Points on a hilly landscape, in no order, each with its height.
From any point a ball rolls to the lowest of the 6 points nearest to it. It stops when none of these is lower. Distance is the straight distance between rows; heights are no part of it.
Z_282 h=4.47: [-28  29   7   1  53  -3   9  31 -27  53  -5]
Z_489 h=3.43: [-18  -6   5  -1 -23   5   1  13 -30 -38  77]
Z_69 h=1.44: [ 15   3 -30   5  13 -10   4 -12  15  22 -68]
Z_737 h=3.73: [-27  19  18   3  36 -11  -4  28 -39  42  19]
Z_179 h=5.11: [-13   9   7   1  17  10  12  15 -34 -18  75]
Z_389 h=5.81: [-21  11  18  -4  30  -1   6  30 -40  10  68]
Z_172 h=2.86: [ 12   4 -27   5  -2  -3   5 -13  17   9 -31]
Z_905 h=4.51: [ -2  11 -24   9  46  -8  15  10  -9  35 -37]
Z_930 h=3.58: [-10  -8  19   6 -51 -10  -7  -1  -7 -21  12]
Z_478 h=3.18: [ 24 -10  14  -4 -37 -20 -13 -28  11   4 -74]
Z_235 h=3.56: [  7  -7  -2   2 -17  -4  -6 -16  17   3 -41]
Z_611 h=5.42: [-18  14  30   1  15   5  -3  28 -42  -8  78]
Z_563 h=6.70: [ -9   9  -7  -4  27  17  14  10 -24 -24  68]
Z_731 h=4.66: [-19  30  18   5  72   5  17  36 -27  53   6]
Z_27 h=6.09: [ 13 -27  28   0 -78   5 -35 -19  40 -40  -2]
Z_327 h=2.01: [ 31  -3 -30  -2   5  -9   1 -23  37  17 -81]
Z_460 h=2.84: [ 31  -6 -13 -16 -17  -8 -16 -23  38  11 -76]
Z_314 h=4.76: [  5  -2 -31  -1  10   6  12  -6  17  -7   2]
Z_53 h=2.65: [  1 -14  23   1 -63 -10 -21 -19  17 -21 -41]
Z_59 h=6.90: [  0  15   6  -2  84  15  24  27 -29  17  62]
Z_432 h=2.17: [-29   0  31  12 -56 -25 -21  -5 -38  -3  -9]
Z_911 h=4.48: [ 18 -13 -37   0  -2  17  16 -18  40 -16  -1]
Z_726 h=3.61: [-46  10  41   4  -5 -17 -14  30 -53  11  47]
Z_175 h=2.18: [ 11 -18  32  -2 -66 -20 -31 -26   4 -18 -55]
Z_17 h=4.37: [-26  25   3   3  36 -10   4  22 -30  41  -7]
Z_549 h=3.94: [-15  17  -1   1  25 -21   1  12 -21  41 -39]
Z_924 h=3.14: [ -8   5   8   2  -8 -23  -9  -4 -10  14 -50]
Z_848 h=4.77: [  2  -9  -1   4 -35  -4  -6 -11  15 -13 -14]
Z_701 h=5.62: [  2   7 -32  -4  65  20  25  12  -5   1  32]
Z_273 h=0.91: [ 23  -3 -48  -1  21   8  18 -21  47   2 -37]
Z_962 h=8.04: [-10   4 -14  -1  32  14  15  15  -8 -15  49]
Z_219 h=5.08: [ -3 -18  10  -2 -62  10 -17 -15  24 -42  14]
Z_508 h=3.04: [ 18  -8 -47   1  36  17  26  -4  24  -8   6]
Z_209 h=1.25: [ 30 -24  49  -9 -81 -14 -47 -26  18 -34 -60]
Z_364 h=6.64: [  1   7 -24  -6  90  21  32  23 -18  12  51]
Z_654 h=3.60: [-39  24  32   4   6  -8  -6  27 -51  27  39]
Z_295 h=6.40: [ -8  14 -17   4  43   6  12  20 -13  14  33]
Z_693 h=9.02: [  6   1 -12  -5  64  27  27  11 -23 -22  82]
Z_614 h=1.09: [-29  12   7   7  -6  -5  -1  13 -24   4  23]
Z_581 h=5.44: [ -7  23   7  -4  99  17  29  36 -32  51  46]
Z_583 h=0.88: [ 29 -16 -17  -3 -23  -2  -2 -18  37   0 -33]
Z_136 h=6.15: [ 33 -23  -6 -11 -43  20 -16 -28  65 -21 -23]
Z_730 h=5.03: [ 32 -17  18 -11 -52  -2 -20 -26  50 -17 -48]
Z_800 h=0.77: [-11   1  -5   5 -25   6   2   4 -10 -22  50]
Z_509 h=2.08: [ 26   0 -12  -2  -2 -26   0 -20  10  24 -95]
Z_384 h=7.27: [ 20 -21   0   0 -44  20 -15 -22  57 -30  -1]
Z_189 h=7.31: [ 13 -14 -25  -3  -1  19  11 -12  24 -28  29]
Z_722 h=5.91: [ 13 -29  11  -3 -57  19 -14 -16  32 -48  33]
Z_951 h=3.29: [-27  -3  29   6 -32 -10 -13  10 -31 -15  45]
Z_720 h=0.90: [-11  -2  37   0 -58 -23 -18 -14 -19  -5 -53]
Z_978 h=2.42: [ 39 -20 -35  -2   6  10   3 -24  69  -2 -41]
Z_166 h=4.73: [  0   4 -34  -1  42   8  27   8   1  16   4]
Z_29 h=2.29: [-20  16  20  11 -26 -21 -16   0 -29   4 -31]

Where does a ball stop that starts at each point below?
Z_219 -> Z_720
Z_509 -> Z_273
Z_701 -> Z_273
Z_693 -> Z_800
Z_384 -> Z_583
Z_17 -> Z_800
Z_905 -> Z_273
Z_389 -> Z_800
